Each row is a point on a landscape with many peaks, with its height.
From any point a climber steps to the highest of the 2 points nearest to it. It stops when none of these is higher. Distance is the straight distance between rows; heights are no part of it.
z_90: [ -8 -28 -43 -43  26   9  32  -5 -13 -18  42   1  -2  24  11  11 -12  10
  11 -38  19   5  -6 -19 -15 -21  31 -19 -26  19  23 -33  10 -27 -29  35
  42   8   9 -10  12]  (h 58.9)
z_412: [ -5   3 -21  32  -4  21 -70  12 -27  -1 -63 -33   6  16 -14 -45 -40   6
  22   9 -14   6  16  47  -7 -15 -10   8  38  15 -17  -3   6  36  12 -17
 -24  -2 -72  14 -15]  (h 45.4)
z_72: [ 18  -4 -16 -31  29  46 -15 -20 -55  16  -1 -15 -22  35 -23 -28 -63 -19
  18   8 -25  -4   4  12  25  -5  29   5 -11 -30  -8 -36   3  -7 -31 -13
 -23 -17 -27 -27  -4]  (h 56.9)
z_785: [ -8  11  16  20 -11   1 -21  27  15 -25 -29 -18   9 -15 -19 -25  -8  14
 -19  21 -25  11   1  24 -22  -4 -31  -2  19  36   5  48   7  49  25 -17
  -2   5 -13  43 -39]  (h 30.2)
z_535: [ 11  27  32  -1 -13  -9  44 -25   5  27  -7  13  -4 -21   6  29  48 -24
 -27  13   1 -19   0 -31   8  18 -14  23  11 -34 -19  33 -21 -11  16   0
 -17  -9  24  -5  -6]  (h 14.2)
z_741: [ -2  11  13  25 -21 -35   7 -15  18  13   1  36  -3 -12  10  13  55 -13
   2 -14   9 -26   6 -24  13  13 -18  17   1 -34 -26 -11 -11 -19   0   9
 -16  -3   2   2  20]  (h 2.3)
z_25: [ -9  -9  18  10  -5 -24  -6  27  35 -37   3   9  19 -14  -4 -18   9  28
 -24   1  10  21   4   2 -27  -5 -12 -13  12  34  26  13   5  39  19  10
  39  23   4  43 -14]  (h 50.5)
z_634: [  5 -48 -43 -28   6  12 -17  11 -12 -20  26  -6  22  29  -3 -22 -60  28
  18 -27  15   5  19  10  -5  -2  42   4 -12  13  12 -51   2 -19 -22   8
  33   7 -30 -11  22]  (h 41.7)
z_608: [ -5 -23  -7  13  10 -13  -8  14  -4   6  21  24  -9  18   3   3  -5  -4
  15 -11  -2 -12  -9   3   8 -12  -1 -12 -11  -2  -1 -28   9   3 -31   9
   0 -11   8   2  10]  (h 8.8)
z_722: [  3  23  28 -13  -1 -18  47 -26   9  14   2  12   7 -16  19  28  51 -17
 -32   6   7  -8  -5 -43   9  13 -10  18   9 -29  -4  10 -11 -33  10  -2
  -6   1  19  -8  10]  (h 12.5)
z_496: [ -4  -5   3  34 -12 -22 -24  15   8  13  -1  22   0   3  -6   6  20   1
  21  -8   7 -20  -2   9  13   2 -12  -6   1 -24 -23 -17   2  15  -4   3
 -12  -9  -9   6   2]  (h 6.9)
z_617: [  2  11  26  18 -12   4 -16  14  24 -28 -20  -6  16 -21 -12  -9   6  12
 -25  23  -9  11   9  11 -13   9 -27   8  14  21  -6  35  -3  46  32 -18
  11  13  -2  30 -33]  (h 32.3)
z_700: [  3 -13  -8  -8  12  19   4  20  17 -23   6  -4  28   7   1  -5 -23  39
 -16   6  26  30   7 -20 -15   4  25   9  14  22  29 -12  -1  -9  11  -3
  30  32 -13  -6  20]  (h 40.5)
z_234: [-11 -35 -42 -39  21 -12  25  -1  -6 -28  42   4 -11  25  17  14   3  -2
  19 -46  15  -5  -9 -11 -11 -35  25 -25 -34  15  18 -41  14 -18 -47  45
  33   2  18  -4  17]  (h 62.1)
z_6: [-22 -14   0  -9   3 -63  32  -6  17 -14  32  15  -5 -12  31  22  53  -9
 -11 -38  12 -11 -15 -21   2 -14 -10 -22 -25   8  21 -13   7 -21  -7  27
  27   1  30  12  27]  (h 54.5)
z_909: [  0  28  30  28 -44  26 -18   4  21 -16 -47  -6  16 -22 -19  -1  14  10
 -12  21 -17  -1  21  19 -20  14 -45  23  34  11 -35  37  -6  42  41 -31
 -15   7 -18  17 -32]  (h 43.2)
z_875: [-14 -18 -13   7  10 -44 -10  23   8   5  23  20 -29  -1  14   2  13 -13
  21 -18  -6  -8 -16  26 -10 -25   9 -39 -24  15  17  10  20  23 -14  30
   3  -8  38  21 -15]  (h 48.1)
z_810: [ 16   0  -5 -29  23  56   1  -5 -17 -16  -9 -32  29   8 -10 -19 -65  31
 -16  23   5  34  11  -8  -3  13  29  24  11   8  21 -15  -6 -15  11 -19
   6  20 -24 -24  10]  (h 37.0)
z_205: [-13   1  -6  16   2 -34 -29  27   6  27  14   8 -44 -10   0  -9   5 -22
  38  -6 -29  -5 -13  41  -4 -21  -3 -43 -30   4  -4  35  34  35  -5   8
 -19 -36  36  30 -44]  (h 19.7)
z_576: [ -6  11  22  -2   0 -45  34  -3  28  -4  11  13  14 -27  19  13  39   9
 -32  -2  11   4  -9  -7 -15  -6 -24 -10  -7  16  25  26  -6  11  15  21
  26  11  33  25  -9]  (h 45.1)
z_603: [  5 -27 -18  10  -5  27 -26  19  18 -26 -15 -22  38   4 -16 -26 -54  36
  -4  -2  20  26  16   4   1  21  19  32  16  28  14 -27 -12   6  20 -24
   9  28 -38  -7  25]  (h 45.0)
z_214: [  6  28  16  35 -26 -19   2 -15  22  32 -12  26 -18 -16  -6  17  44 -15
  10  -2  -7 -22   3  -2  14   5 -35  15   3 -39 -51   6 -14  10   4   3
 -30 -18   6  -7 -12]  (h 19.6)
z_944: [  4  20  24   0   3  34  -7   5 -27   2 -36 -31  -2  -1 -23 -12 -23  -7
 -18  31 -30   1   1  29   7   5 -17  -2  16  19  -2  39  10  21  14 -30
 -21  -5 -24  15 -28]  (h 56.6)
z_579: [-15 -33 -30  -7  20 -24 -20  15  -6   4  27   8 -28  22 -10 -13 -26  -3
  35 -24 -12  -1 -18  40 -11 -28  21 -43 -34  25  17  -9  29  27 -36  25
  -2 -12  28  10 -18]  (h 54.7)
z_986: [ 13   8  -3 -46  32  22  23  -7 -35  18  20 -19 -26   9  -7  -2 -30 -18
   8  24  -6   5 -27  16  -3 -12  13 -40 -28   5  32  32  17 -10 -18   9
 -11 -20  47 -23 -30]  (h 54.3)
z_427: [ -6  14  34  18 -17  -9   3   7  36 -25 -14   4  15 -28  -9  -4  20  18
 -35  18   0  12  13   1 -20   7 -30  16  17  18   6  31  -9  39  34  -9
  25  21   7  36 -18]  (h 34.7)
z_112: [ -1  -2 -19 -52  32  23   9  -5 -38   5  24 -21 -29  14  -8 -14 -50 -16
  17  14 -14   5 -22  22  -8 -20  21 -50 -32   9  40  17  17   4 -22  14
 -10 -17  47 -18 -35]  (h 57.9)
z_194: [  1  19  -1 -17  18 -48  49 -20  -3  29  17  23 -34 -19  36  33  45 -35
   8  -6 -14 -14 -24 -12  10  -5   3 -23 -28 -21   6  37  15 -27  -9  24
  -4 -25  63  -3  -9]  (h 43.6)
z_667: [-10 -24 -14  34  -6 -29 -34  16   5   7  14  29 -11  12  -2  -3  14  -9
  29 -22  -4 -19  -2  15  15 -13   0 -17 -15 -13 -19 -32  16  12 -27  13
  -8 -17  -6  11  17]  (h 8.0)
z_520: [ 16   8  -7 -45  40  55  20 -17 -40  13  11 -23   4  24 -14 -11 -58   1
  -7  20  -9   5  -7  -4   5   1  26  -1 -10 -15  13 -21  -5 -22 -21 -10
 -10  -8  -4 -27   2]  (h 63.7)
z_91: [  9  31  20  29 -29  14  -5 -12   4  46 -19   7 -37 -28 -14  22  32 -29
  22  13 -38 -23   4  23  20   8 -38   8   2 -28 -56  18  -9  15   6 -11
 -53 -31  -3 -13 -33]  (h 11.4)
z_828: [-12   2 -14  37   3   4 -67  21 -11   0 -56 -24  -4  10 -15 -40 -32  15
  20   5 -20   3  17  49 -15 -15 -26 -13  29  18 -17  11  16  50   1  -6
 -25 -10 -63  30 -25]  (h 47.2)
z_490: [ -5 -23 -27 -19   0   9  25  -9  -3 -11  28  -6  15  14  22  13   7  11
 -10 -21  33  11   5 -43   2   5  27  16  -1  -7  15 -33  -6 -47  -7  -1
  36  18  -1 -18  49]  (h 50.2)
z_263: [ 17   0  -1 -12  19  43 -17 -16 -39  19  -5 -12 -13  24 -11 -10 -47 -21
  14  17 -10  -9   3  -1  23  11  22  15   6 -33 -20 -28   2 -18 -25 -16
 -29 -15 -22 -32  15]  (h 52.7)
z_69: [ -9  23  19  29 -27  25 -39   8  11 -19 -53 -13  17 -14 -13 -23  -3  13
  -6  15 -20   6  21  34 -17   2 -44  12  32  20 -30  36   3  41  33 -23
 -16   2 -35  28 -35]  (h 48.5)
z_144: [-18   8   5  41 -28   2 -54  16   5  -4 -54 -21   5 -13 -13 -21  -1  16
  15   5 -26  -3  19  49 -25  -7 -51  -4  32  18 -37  25   5  51  21 -14
 -27 -10 -43  32 -38]  (h 54.4)
z_295: [  2 -26 -19  25 -24   4   6  10  23 -21  -9   6  34  -8   1 -11   3  30
 -14 -21  42   9  12 -28  18  28  13  36  20   3  13 -35 -35 -27  17  -6
  23  36 -26  -9  63]  (h 37.8)
z_345: [  2  -9 -17  -2   6  27 -44  -6 -30   8 -18 -20  -8  34 -21 -26 -51 -12
  21   7 -13  -4   4  18  18  -2  10   9   1  -8 -15 -27  16   7 -13 -19
 -19 -10 -40 -10   2]  (h 42.5)
z_774: [ -9   8   2  14  -2 -29 -13  13  12  34  11  11 -47 -21   1  10  18 -28
  29   6 -30  -8  -7  33   0 -12 -13 -23 -26 -11 -17  51  23  34  -1   3
 -23 -35  38  21 -44]  (h 21.6)
z_400: [ 16  39  32  26 -50  41 -27 -18  -8  17 -51  -8  -2  -8 -19   1  15 -10
   2  22 -21 -10  14  28  -1  22 -33  31  41 -13 -58  19 -16   4  35 -31
 -51  -4 -44 -17 -32]  (h 28.2)
z_158: [-24  19  23  38 -35 -77   0 -17  56   9   0  41   2 -29  11  22  63  -1
  15 -27  10 -27   8  -4  -6   4 -51   5  -4 -15 -24  -1 -10  11  11  21
  -1  -2  10  18   4]  (h 28.5)
z_591: [ -2 -24 -31 -29  15   9  28 -10  -8 -12  29   0   9  22  14  11  -7  11
   3 -25  23   5   1 -32 -11 -11  32  -3 -19   6  17 -34   0 -36 -22  16
  34   8   2 -14  31]  (h 55.1)
z_68: [-27 -30 -35 -26  18 -36  27   4   1 -28  41   0  -8  16  20  13  24  -3
   5 -47  13  -9 -13 -16  -6 -33  18 -32 -36  20  21 -30  16 -17 -29  45
  39   2  24   1  15]  (h 59.2)
z_983: [-10 -35 -31 -35  26  -8 -17   8 -25  -6  22  -2 -30  23  -8 -22 -44  -7
  34 -28 -15  -3 -17  40 -10 -34  27 -49 -39  23  21 -14  24  16 -41  23
  -1 -13  29   1 -20]  (h 57.5)
z_803: [  1   7   1  -8  19 -13  44 -14 -13  30  12  13 -26  -4  14  27  35 -32
  -4  -5 -10 -13 -20 -25  15  -4   5 -10 -15 -25   5   4   0 -36 -25   7
  -6 -17  44 -14  15]  (h 55.0)
z_572: [  0 -20 -18   3 -10   1  18   1  17 -19   3   2  38  -7  11   1   4  28
 -16 -14  38  23   9 -38   1  16  19  38  14  13  22 -30 -21 -33  14  -7
  37  38 -21 -14  56]  (h 42.3)
z_77: [ 15  32  13  30 -19   7   2 -18  -4  51 -19  17 -42 -23  -7  35  43 -37
  32   0 -28 -27   2  17  33   9 -27   9  -5 -47 -59  12  -4  -6 -14  -5
 -55 -34  11 -17 -20]  (h 7.4)
z_513: [ 21   5  -4 -22  19  61   9   3  -6 -18  -9 -24  35  -6  -3  -3 -40  34
 -20  26  17  34   9 -21  -7  21  22  29  23   8  22  -8 -14 -18  17 -18
  10  30 -19 -28  20]  (h 35.7)
z_859: [ -2 -17   4  26 -14 -28 -20  18  24 -15   8  22  15   5   7   1  17  13
   1  -8  18  -2   7 -13  -1  -4   2   3  10   3   2 -19  -4   4   5   8
  14  12 -10  13  22]  (h 5.6)
z_653: [ 13  10  21  10  -7  48 -28   2  -1 -14 -36 -17  20  -3 -14 -16 -22   8
 -15  27  -7   7  14   7  11  23  -7  36  31   8 -15  13  -8   6  30 -41
 -19   9 -41 -13  -4]  (h 51.6)
z_999: [ 19   5  18   9  -8  28   1   8  14 -10  -9  -2  24 -11   2   2   0  18
 -21  16  11  13   9 -20   4  30   8  32  25  -5   3   6 -25 -12  28 -17
   2  21 -14  -8  17]  (h 31.0)
z_143: [  1  11  17  -9  12  -6  23   3  12 -12   9   0   7 -11   2   9   4  17
 -33  16   7  17  -8  -7 -16   3  -3 -14   8  20  28  24  -1  10  10   1
  30  15  24  12 -14]  (h 44.1)
z_804: [ 13  20   5 -23  25   1  44  -7 -22  26  23  -4 -31  -1  14  23  17 -24
  -5  21   1   1 -28  -8  -2  -5   5 -30 -25  -5  23  36   2 -22 -14   8
  -2 -12  49 -13 -13]  (h 44.3)
z_335: [ 10  21  15  20 -17 -16  19 -19  11  21  -4  29  -7 -13   5  18  50 -23
   0  -6   3 -25  -6 -31  24  16 -11  23   8 -44 -29  -2 -16 -27  -7  -1
 -26  -4  10  -8  16]  (h 1.3)
z_772: [-13  16  20  32 -30 -45  -7  -6  40  13  -8  33   1 -25  -3  14  48   0
   6 -14   6 -21   8  -1  -4   7 -45   7  -4 -23 -29   5  -8  27  15  17
  -4  -3   8  14 -11]  (h 25.9)
z_141: [-23 -19   1   3   4 -55  -5  18  29 -26  19  18   6  -7  12  -6  21  26
 -13 -27  14  10  -2   0 -19 -23  -4 -21  -9  35  34 -10   5  20   5  32
  37  17   7  39   2]  (h 59.3)
z_196: [ -5  14  13  -7  -3  -8  -5  16  -8   2  -3 -28 -14  -7 -13 -12  -7  -8
  -3  22 -21   9 -10  33 -10  -5 -11 -27   0  26  13  64  15  35  14 -11
  -9  -8  25  23 -40]  (h 27.4)
z_841: [  6 -13 -16   3  -4  32 -41  16  -2 -24 -30 -29  28  10 -16 -33 -60  21
  -2  10   5  23  18  15   3  14  17  29  21  17   6 -20  -9   6  19 -28
  -6  22 -52 -11  18]  (h 46.7)
z_594: [ -4  13  10 -17  11 -25  35   5  16  -8  11  -3   5 -19  15   8  25   7
 -31   7  10  22 -14  -2 -19 -14  -9 -30  -7  29  41  40  -2  12  11  16
  35  19  42  19 -23]  (h 42.1)
z_265: [ 12  39  42  14 -36  43  -9 -18 -12  31 -34 -10 -12 -13 -19  16  18 -23
  -1  26 -26 -24   1  17  12  12 -33  30  25 -13 -56  31  -7  11  29 -32
 -51 -16 -19 -12 -32]  (h 24.1)
z_835: [ -9 -32 -17  26 -15 -25 -12  12  24 -19  11  18  18   2  12  -4  10  17
   7 -20  34   1  20 -17   7   3  13  16   5   6   6 -33 -13 -16   3   5
  28  18 -27   3  44]  (h 5.0)
z_536: [ -2 -29 -20  -4  -4  23  -7  24  18 -35  -1  -9  44   1  -8 -21 -42  43
 -10  -4  23  35   9  -9 -13   7  30  29  17  29  28 -27 -15  -2  11 -13
  39  39 -20 -10  32]  (h 42.4)
z_264: [-18   5  -6  40 -14  -9 -64  21   1  -2 -46 -20   8  -3 -17 -31 -14  17
  17   0 -18   0  16  44 -16 -13 -33 -16  28   9 -28   9  13  49  10 -13
 -25 -10 -45  35 -24]  (h 49.9)
z_482: [ -9 -21 -31 -19   1   4  34  -6   3 -23  16  -8  28   3  13  10   4  23
  -9 -17  42  22   3 -42  -8  -2  26  23  -3  12  28 -30  -9 -40   8  -1
  44  35  -8 -17  49]  (h 46.5)
z_188: [ 11 -26 -29 -29  11  28  13 -16 -26   4  24  -1   6  25  11   5 -31  -3
  16 -16  15   0   5 -22   6   4  42  10 -14 -19  -2 -48  -6 -47 -39   4
  12  -5 -13 -32  40]  (h 45.8)
z_750: [-31 -22 -19 -14   9 -47  28  -2  12 -25  35  10  -2   4  28  17  38  -2
  -3 -42  12  -7 -14 -15   1 -23   7 -27 -32  16  21 -24  11 -14 -18  40
  33   4  22   6  26]  (h 57.0)
z_66: [-17   5  10  19 -14 -70  20 -13  33  20  13  39 -14 -27  18  23  55 -18
   8 -27  -1 -33  -5  -3   6 -11 -31 -10 -23 -16  -7  16   0   8   2  25
   3 -13  33  17   3]  (h 33.5)
z_727: [ 16   7   5   8   8  33  -9  -9 -20  16  -2  -2  -5  12  -8   8 -16 -15
   2   9   1 -14  -8  -5  22  21  20  16  10 -32 -20 -15  -6 -18  -7 -14
 -25 -11 -16 -24  18]  (h 46.6)
z_95: [-19 -16   2   6   3 -35   2  23  22 -19  16  12   8  -8   3  -9   9  27
 -14 -12   9  17  -9  11 -18 -17  -3 -25  -1  41  34  15   9  34   7  19
  32  20  19  32 -15]  (h 55.4)
z_228: [-24   8   9  39 -33 -81   7 -22  44  11   6  45  -7 -30  17  21  69 -10
  25 -36   2 -36   5  -2   5  -9 -49   0 -17 -22 -30  -2  -1   2  -2  27
 -10 -11  19  15   8]  (h 30.7)
z_452: [ 10   2  13  -5  19  17  14   3 -16   7   8  -6  -5   6  -2  14 -10   1
 -19  19  -7   5 -12  -5   3   6   6  -9   4  -3  15   8  -4  -1  -7  -5
  -3  -3  12  -6  -6]  (h 52.1)
z_624: [ -6  10   0 -34  13  -8  55 -19  -3   2  21  -2   6   0  26  31  36  -7
 -25  -6  18   4 -15 -39   3  -3  -4 -13 -16  -3  22  -4  -5 -37  -6   5
  20   5  31  -6  10]  (h 10.4)
z_995: [  8 -12 -22 -43  22  50   4  -4 -17 -19  10 -24  29  16 -12 -22 -66  33
  -7  12   9  34  12  -6 -13  -2  41   6   4  10  23 -26  -6 -19  -3  -7
  20  19 -19 -20   5]  (h 38.0)
z_273: [ 10   0 -13 -47  32  50   2 -17 -54   5  -1 -28 -11  38 -17 -32 -67  -7
   6  20 -23  15   1   8  12  -7  28  -2  -7 -14   6 -27   0  -6 -23  -8
 -12 -10 -20 -22 -10]  (h 59.6)
z_546: [ -5  -3   8  -2   5   4   0  27  29 -43   4  -2  32 -12  -4 -19 -13  42
 -29  11   5  33   3  -5 -28  -1   6  -6  15  41  27   9   5  22  20  -2
  35  30   1  21  -2]  (h 45.5)
z_945: [ 13   2  -1  -4  25  10  20 -14 -27  34  11  10 -22   9   7  25  13 -30
   5   5 -16 -15 -17 -14  24   3   9  -9 -13 -29  -6   1   6 -26 -29   3
 -18 -27  32 -20  14]  (h 47.1)
z_179: [ 11   0   0   7  -6  42 -38  10  -6 -20 -39 -26  25   4 -20 -23 -40  15
  -4  14   3  16  11   6  17  22   7  32  26  11  -1 -10 -18   2  25 -31
 -17  15 -50 -14  11]  (h 48.3)
z_96: [  0  19   1 -24  21 -29  57 -18 -14  31  22   9 -29  -9  25  32  42 -31
  -5   6  -3  -8 -25 -22   5 -10   4 -26 -28 -10  16  27   5 -31 -11  16
  -1 -15  61  -7  -7]  (h 48.0)
z_550: [ -5  10  19  31 -12 -30  -6   0  20  20  -5  23 -10 -18 -10  11  32 -11
   8  -5 -10 -13   3   8   8  -1 -36  -4  -6 -22 -27  18  -7  28  10   5
 -17 -17  13  13 -21]  (h 23.4)
z_161: [ -5 -25 -34  18  -8  12 -59  20  -4 -28 -29 -27  28  22 -16 -49 -62  14
  18   1   7  16  22  29   5   4   7  16  12  22   0 -28  -1  18   7 -19
  -7  11 -62   6  11]  (h 45.3)
z_890: [ 27 -17 -23 -33  30  42  -9 -21 -59  20   9  -8 -16  35 -13 -22 -61 -22
  25   3 -26  -7   4  11  22   3  43   1 -24 -41 -10 -58   5 -32 -48  -2
  -8 -24 -21 -39  16]  (h 53.4)
z_148: [ -2  -3  -1 -10  11  19   4  21  17 -28   5  -9  26  -2  -4  -5 -20  42
 -25  14  12  34  -3 -13 -22   4  16  -1  13  32  30   1   3   6  10  -5
  29  30  -4  11   0]  (h 42.6)
z_33: [  7  36  31  33 -61  32 -31 -16  19  11 -50 -11   3 -13 -15   6  27  -1
   5  21 -16 -12  12  19  -4  25 -27  32  36 -17 -62  12 -28  11  41 -31
 -36  -6 -41 -22 -19]  (h 31.8)
z_715: [  6   8  18  -6  12  15   4  11  -1  -5   2  -7   6   0 -10   0  -6  14
 -30  18  -7  18 -11  -1  -5   3  -5  -8  10  14  20  25   0  16   6  -9
   8   5   8   9 -17]  (h 47.6)
z_784: [-14 -24 -12  -8  19 -46  10  15  11  -6  32  15 -21   6  21   5  17  -1
  10 -27   7  -2 -20   4 -14 -28   9 -40 -23  32  32   2  16  11 -15  42
  18   7  36  16  -4]  (h 45.6)
z_942: [ -1   4  14  12   4 -46  19  -4  11  27   9  33 -27 -21  16  14  39 -22
   4 -11 -10 -21 -10  -5   5 -10 -16 -14 -19 -15  -5  18   1   4  -2  25
   0 -13  40   8  -8]  (h 36.0)
z_569: [ 10   2   3 -28  20  36  11  -5 -21   7  17 -14   5  18  -6   5 -31   6
  -9  20  -3   7  -8  -8   2   4  22  -2   4  -7  12  -6   3 -12 -15  -3
 -12  -8  -1 -16   4]  (h 57.4)
z_800: [-15  18  30   7 -16 -50  28 -10  44 -20   0  18  13 -31  17   9  37  13
 -28  -2   6   1   7 -10 -20  -3 -32   3   4  14  14  31 -10  25  23  20
  32  14  28  32 -11]  (h 42.2)
z_505: [-17   3  10 -14   2 -55  47 -15  14  -9  26  10   2 -22  30  23  52  -9
 -18 -20   8  -6 -16 -22  -3 -14 -10 -20 -21   2  25   7   7 -17   1  18
  25   1  39  10  14]  (h 52.0)
z_459: [-11   5   3  -4   8 -66  26 -10  11  21  23  25 -36 -21  32  25  52 -27
  12 -18  -7 -15 -20  -4  -4 -19  -3 -31 -35  -6  11  22  15  -7  -6  32
   8 -17  57  14 -14]  (h 39.2)
z_661: [ 11  -6 -22 -22  10  29  24 -19 -27  12  18  -3   5  20  12  15 -17 -13
   7  -3  15   0   4 -38  17  12  32  19  -8 -29   0 -38  -6 -52 -30  -4
  -3  -7   2 -35  48]  (h 42.7)
z_371: [  4  25  16  36 -38  -2 -24  -5  10  31 -20  10 -20 -17 -16  11  33 -17
  22   0 -13 -20   9  19   9  10 -29  14  13 -36 -64  -5 -13  10   0  -8
 -45 -25 -14 -13 -17]  (h 15.2)
z_36: [-11   9  16 -16  -1 -38  44  -8  20  -9  15   5  15 -21  33  17  39   9
 -35 -12  15   7  -8 -30 -10  -7 -11 -12  -4  13  31   5  -7 -16  11  14
  32  16  28  18   9]  (h 48.6)
z_443: [ 18  12  19  14  -2  28 -13  -2  -9  17 -10  -1  -4   0 -12   9  -2 -11
  -3  11  -1 -10  -6  -2  25  18  -1  16  15 -30 -21   2  -6  -7   4 -21
 -29 -15 -17 -14   0]  (h 41.5)
z_447: [ 11  33  50  17 -32  28  10 -15   4  23 -25   1  -8 -22 -21  23  34 -14
 -17  25 -21 -21   2   4   6  14 -33  25  14 -14 -39  42 -13  19  33 -17
 -26  -7   5  -7 -32]  (h 19.9)
z_270: [ 19   7   2  -9  20  22  34 -20 -26  28  10  12 -20  12   9  28  14 -27
  -1   5  -3 -15 -16 -36  26  17  15  13  -2 -50 -11 -13  -1 -44 -30  -8
 -25 -24  20 -34  26]  (h 39.7)
z_558: [ -4  17  36  20 -20 -28  13   6  47 -26 -12  17  29 -32   9   4  29  26
 -33   6   9   6  12 -10 -18  15 -27  14  13  15   1  24 -12  33  32   4
  32  29  10  31  -8]  (h 37.9)
z_417: [ 15  33  47   6 -20   8  35 -25  11  30 -14   9  -6 -24  -6  35  38 -26
 -27  22 -12 -26  -3 -19   6  20 -32  31  13 -25 -30  43 -22   1  27  -6
 -21  -7  22  -5 -16]  (h 16.3)
z_901: [ -3 -18 -10   0  13 -17  18   0  -2   7  25  13 -14  16  14  17  13  -5
   1 -18   3  -6 -12 -12   1 -12  13 -16 -10  -3  14 -20   6 -13 -26  20
  11   1  18   2  16]  (h 9.3)
z_864: [ -3  -5 -11 -20  19  -8  39  -6  -7   3  22  11  -8  12  22  26  21  -9
  -6 -14  14  -1 -22 -30   0  -7  11 -16 -14  -1  19 -19   1 -29 -20  16
  13   3  24  -4  22]  (h 9.8)
z_839: [-10 -23 -37  25  -8   3 -71  13 -12 -16 -33 -25  13  30 -19 -49 -52  -1
  33  -4   5   7  23  33   7  -2  11   7   8   8 -13 -37   7  17  -1 -20
 -15   4 -63   0  10]  (h 44.5)
z_195: [-17 -29 -16   1   4 -39 -24  23   3   2  26   7 -27   8   4 -11  -2  -7
  36 -19 -12   1 -16  32 -11 -28   8 -43 -28  27  21  10  30  33 -23  27
  -1 -15  31  24 -22]  (h 51.0)
z_276: [-12 -23 -22  28 -24 -39  -8  -2  15 -17  22  30   0   7  20   2  41 -13
  18 -28  29 -25   8 -32  23   2   9  17  -5 -23 -14 -35  -7 -36 -15  12
   3   1 -19  -8  54]  (h 4.0)
z_857: [ 14 -41 -37 -28   6  23  -2  -1 -20  -9  25  -7  14  25   3 -14 -48  18
  16 -19  20   4  20   0  -3   6  43  10 -13  -4   9 -51 -13 -36 -27   4
  25   5 -23 -18  31]  (h 43.1)
z_467: [  3  -1   8  24 -11 -14 -23  15  16   5  -1  23   6   5  -4   3  16   5
  -1  -6  13 -12   3  -6   3   4  -4   5   8 -12 -12 -13  -2   9   2  -2
  -1  -1 -16   9  11]  (h 6.1)
z_336: [ 20 -23 -23 -24  17  25  -9 -13 -36   9  24   4  -6  34   1  -8 -49 -14
  21  -8  -3 -13   0   4  11  -1  38   7 -17 -26  -6 -50   4 -34 -49  12
  -6 -18 -14 -29  26]  (h 49.4)
z_512: [ 20  10  11  -6   6  34  14   7   6 -15  -8 -16  31  -9   2   3 -12  29
 -27  20  18  25   6 -29  -5  22  14  29  25   6  12  -1 -17 -23  23 -15
  15  27  -8 -17  27]  (h 33.4)
z_730: [ -2 -18 -27 -37  19  32   3   7  -5 -33  20 -14  30  13 -14 -18 -56  42
  -8  -7  16  34   7  -6 -24  -8  36  -5  -3  33  35 -29   7 -12   0   4
  34  26  -7 -11   1]  (h 39.1)
z_375: [ -5  19  22   0  -9 -31   6  10  12  33  18   1 -41 -23   0  13  22 -28
  11  17 -22 -11  -5  20  -6  -8 -13 -22 -21  -3  -5  63  21  24  13  10
  -9 -28  50  20 -48]  (h 23.8)
z_980: [ -7 -30 -17  13 -16 -27   6  -5  16 -15  22  18  10   5  20   4  27  -1
   4 -26  36   0  15 -33  15   8  16  22   3 -10   4 -37 -17 -37  -3   5
  20  17 -21  -6  60]  (h 4.6)
z_314: [ -4 -11  -4  27 -23 -43  -5  -3  21  -1  14  31   7  -2  16   6  44  -8
  17 -28  20 -25  10 -18  13   3  -4   9  -7 -23 -14 -27  -5 -20  -4  13
   2   0 -12   5  35]  (h 3.3)
z_589: [ -8   9   9  10   2  -8 -20  24   1 -10 -20 -25  -5 -13 -17 -18  -8   8
  -4  16 -27   9  -5  40 -16  -7 -28 -19  12  38  15  66  10  46  14 -14
   0   0  10  45 -46]  (h 28.7)
z_702: [  2  16  17  11  -5  21 -20   6 -10   1 -19 -12   1  -9 -16  -4 -12  -9
 -12  18 -18   2   1  18   7   8 -16   2  13   2 -19  27   5  24  16 -27
 -18  -6 -19   9 -27]  (h 51.9)
z_598: [  1 -14 -28 -45  37   9   4  -1 -26  -1  32  -8 -32  22  -6 -14 -44 -15
  34  -5 -16   1 -19  28  -9 -29  30 -53 -33  14  31  -2  25   3 -30  24
  -6 -18  46 -12 -32]  (h 61.2)
z_746: [  7  15  19  20 -13  24 -22   3   0   6 -19   2   3  -5 -16   4  10  -1
  -6  13 -12  -8   7   6   9  13 -14  10  15 -13 -25  14  -4  18  14 -19
 -24  -3 -17   1 -15]  (h 47.0)
z_806: [ -5  24  14 -28   8  -8  55 -30   6   4  14   7  19 -13  27  32  46  -8
 -46   6  22  11  -6 -52   6   9   0  12  -3 -17  11  -4  -4 -49   8  -9
  14  14  19 -15  18]  (h 11.3)
z_261: [  1   3 -16  13   1  35 -57   8 -31  -6 -61 -32   2  22 -21 -40 -56   2
  18  21 -11   6  14  26   1   0   1  16  30  11 -12  -6   8  16  12 -25
 -22   2 -70   6  -9]  (h 44.4)
z_281: [ -2 -22 -32  13 -10  19 -54  -2 -24  -6 -24 -17  11  29 -18 -36 -57 -12
  30  -4   5  -2  17  25  16   6  21  16   4   0 -21 -42  -3  -1  -7 -21
 -15  -4 -58 -18  14]  (h 43.4)
z_137: [ 12  30  34  39 -55  27 -27  -9  25 -10 -49  -5  15 -16 -18  -5  19   6
  -4  24  -4  -1  18  11 -13  26 -37  41  32   1 -47  25 -21  28  46 -28
 -24   9 -30  -5 -27]  (h 37.5)
z_213: [  4 -34 -37 -39  15  23   6   8 -10 -27  27 -11  23  28   2 -15 -54  40
  10 -20  19  19  12  -1 -20 -14  39 -11 -10  26  22 -42   1 -17 -12  12
  42  19 -11 -12   6]  (h 40.4)
z_905: [ 17  10  -5 -24  24  34  34 -26 -31  19   9  -4  -7  19  10  23   8 -26
  -7   8   8  -7  -6 -44  19  13  19   9  -2 -43  -4 -22  -6 -57 -35  -6
 -17 -14  12 -37  36]  (h 38.2)
z_413: [  4   2 -22  -3  14  34 -47  -1 -36  -2 -37 -31  -2  34 -22 -37 -66  -2
  14  17 -11   3  12  17  14   1   9  14  21   2  -6 -14   3  18   1 -25
 -22  -2 -61  -3  -6]  (h 43.7)
z_979: [ 16  27  36  -5   0  52 -17   2 -21 -13 -39 -26  11  -4 -15 -16 -23   1
 -25  38 -24   8   6   7   0  14 -12  23  31  24  -4  31   6  11  30 -37
 -19   9 -32   6 -16]  (h 56.8)
z_613: [ 14  19   8 -34  37  32  35  -9 -33  27  16 -16 -26   2   0  19  -9 -22
  -6  27  -7   4 -21   6   3   3   8 -27 -14   0  22  37  10 -15  -7   5
 -15 -18  43 -21 -21]  (h 49.3)
z_815: [  1  18  22  -5  -2 -17   7  15  -5  16   5 -19 -27 -16  -5   1  10 -17
   0  25 -21  -1 -10  29 -17  -1 -12 -21 -11  18  17  73  14  30  16  -7
  -2 -17  49  18 -49]  (h 26.0)

For each start below, name the point where the climber stops.
z_727: z_520
z_467: z_144
z_281: z_979
z_774: z_234
z_700: z_141
z_482: z_234
z_265: z_144
z_143: z_520
z_536: z_979
z_336: z_520
z_785: z_234
z_594: z_234
z_214: z_96
